Each row is a point on a landscape with many valleys, with its height.
From any point a ball rolls to the lowest of the 4 points nearest to it. It stops when none of these is lower. Distance is the straight distance between rows; heights are no part of it.
K_444 (h 1.17): [-42  55   8  12 -22  -7 -18  15]
K_748 (h 2.09): [-1 16 -6  5 16 -8 61 23]
K_876 (h 7.31): [-25 -11  10  27  16  22 -70 -36]
K_445 (h 5.20): [ 44  32  29  22  20 -31  37 -13]
K_110 (h 2.64): [ -7 -31  -5   9 -17  26 -19 -19]
K_560 (h 0.84): [ -5   2  -3 -29 -22   1  -6   7]
K_804 (h 0.78): [ 19 -32 -26 -27  13 -20  19  21]
K_461 (h 1.72): [ 10 -39  -4 -14 -12  21 -28 -22]
K_422 (h 2.23): [ 18  49  23 -21  -6 -17  -2   3]
K_548 (h 1.27): [ 14 -64 -32  -3  24 -11  13  14]
K_426 (h 0.25): [ 20 -60 -35 -15  29 -28   8  22]
K_870 (h 3.32): [  2 -12  16  11  32  43 -62 -29]
K_274 (h 1.54): [ 11  -9 -20 -13  20 -21  38  26]
K_953 (h 1.86): [-11  44  12   4 -12   7  30  13]
K_313 (h 1.52): [ -5 -24   9  29   9  51 -35 -32]
K_976 (h 1.03): [ 16  27   7 -44 -16 -14 -20  14]
K_488 (h 0.61): [ 24 -32 -10 -49 -11  -9 -22  -2]
K_511 (h 5.30): [ 16  62  45  18 -14 -25 -14 -18]
K_901 (h 0.79): [ 11 -59 -12  18  19  26  12 -23]
K_49 (h 3.04): [  7  59  26  -9 -10 -15  -9   1]
K_896 (h 0.52): [ 16 -44   3  15  17  43  -9 -31]
K_103 (h 1.10): [ 10 -31  -5 -28 -19   4 -38 -11]
K_906 (h 0.57): [-31  39   3 -14 -21 -14 -30  13]
K_534 (h 0.29): [ 16 -30 -33 -10  38 -33  26  42]
K_770 (h 2.16): [-13 -14 -11  -5 -26  14   2  -1]
K_397 (h 0.93): [ 15  10  -3 -34  -2 -14  17  15]
K_978 (h 5.56): [ 40  14  14  41  48 -47  40  10]
K_241 (h 0.96): [ 12 -26  10  14  22  47 -33 -37]
K_409 (h 1.82): [ 17  30   8  -2  15 -18  45  12]
K_807 (h 0.74): [ 16  -9  -5 -50 -19 -10 -24   5]
K_361 (h 1.21): [  2 -18 -14 -18 -12   4  18  11]
K_917 (h 3.86): [-30 -20   1  32 -23  37 -16 -19]
K_13 (h 0.77): [ 14 -15 -15 -42 -13  -9   2   7]
K_299 (h 1.07): [ 32   1  -8 -46  11 -28  10  14]
K_643 (h 1.73): [-70  20  -6  20 -23 -18 -40  -1]
K_381 (h 3.09): [-26  -4  -9   7 -27  21  24   6]
K_263 (h 3.53): [-25 -19   4  28 -11  30 -38 -25]
K_889 (h 0.72): [ -5   8  -2 -32 -28  -7 -31   8]
K_155 (h 4.77): [-16 -10  14  31  22  36 -62 -36]
K_831 (h 1.71): [-42   3  -5   7 -32   4 -41   3]
K_766 (h 0.49): [-27   1  -3  -5 -30   5 -41   2]
K_586 (h 2.31): [ 17  31  12  30  30 -22  64  10]
K_63 (h 1.43): [-46  36   2   9 -29   5  -2  16]
K_115 (h 0.35): [-13  14  -1 -21 -26   0 -22   8]
K_669 (h 1.01): [ 22 -59  -9  -7  10  15  -6 -23]
K_392 (h 1.55): [ -5 -35 -28   4  -2  11  30   8]
K_331 (h 1.19): [  7 -46 -27  -8   5  -3  23   9]
K_837 (h 1.77): [ 27  45  25 -35  -1 -21 -13   1]
K_799 (h 1.56): [ 36  16   4 -15  36 -38  36  18]
K_872 (h 1.00): [-21  21  -1 -12 -26   3  -9  13]
K_834 (h 0.98): [ 11 -31 -31  -6  30 -26  33  33]
K_38 (h 0.97): [ 16 -65 -21  11  28  11   9 -14]
K_826 (h 4.43): [ 29  54  41  14  -7 -18  11 -15]
K_767 (h 2.99): [-47  -6  -3  28 -29  23 -27  -6]
K_707 (h 2.10): [-29  19  -8  20 -13  17  58  18]
K_118 (h 1.38): [-19  45  11 -11 -19  -2  -2  11]
K_71 (h 4.62): [-17 -22   2   3 -21  15 -46 -15]
K_433 (h 1.02): [ -4  37   9 -23 -18  -6 -13  12]
K_398 (h 7.21): [-15 -22   5   2 -14   9 -71 -23]
K_945 (h 2.01): [ 19  16  -5   8  37 -29  50  26]
K_561 (h 2.42): [-14   8  -5   3 -12   6  41  16]
K_664 (h 5.48): [ 39  15  24  56  21 -43  46 -13]
K_466 (h 0.23): [  3 -37  -1  25  10  49  -2 -28]
K_30 (h 1.37): [ 25  34  11 -20   8 -18  23   8]
K_159 (h 2.21): [ 0 37  9 26 16 -7 63 12]
K_192 (h 0.85): [ 28 -45 -24 -40   3 -17   3   5]
K_689 (h 1.80): [ 16  40  18  -4   2 -11  28   6]
K_286 (h 0.94): [ 21 -36   2  23  44  55   5 -32]
K_949 (h 1.53): [-32  32  -1  14 -22  17  28  17]
K_165 (h 1.12): [ 33 -32 -27 -35  29 -39  14  26]
K_759 (h 5.66): [-42 -11   1  27 -11   5 -60 -25]
K_857 (h 0.71): [ -2 -44  -5  32   8  43  17 -23]
K_634 (h 4.05): [-30 -22 -11  31 -25  34  30   3]
K_486 (h 3.94): [ 5 60 34 14 -9 -6 17 -3]
K_935 (h 0.83): [-25  22  -1  -3 -28   7   8  15]
K_139 (h 1.22): [ 30  -1 -12 -30  25 -35  26  24]
K_874 (h 1.61): [-73  40  -6  25 -22 -10 -28   7]
K_160 (h 7.47): [-18  -3  13  17  39  19 -82 -41]
K_803 (h 5.03): [ 46  34  32  10  10 -35  25 -17]

Two balls start at each pair of points below. Name the first point that both come to, or write -.
K_361 / K_748 => K_13
K_299 / K_689 => K_13
K_49 / K_976 => K_115
K_770 / K_71 => K_115
K_422 / K_826 => K_433
K_461 / K_263 => K_466

For each start below, name the point where the ball stops.
K_139 => K_488
K_398 => K_466
K_831 => K_115
K_634 => K_804
K_759 => K_466
K_486 => K_488
K_707 => K_935
K_803 => K_488
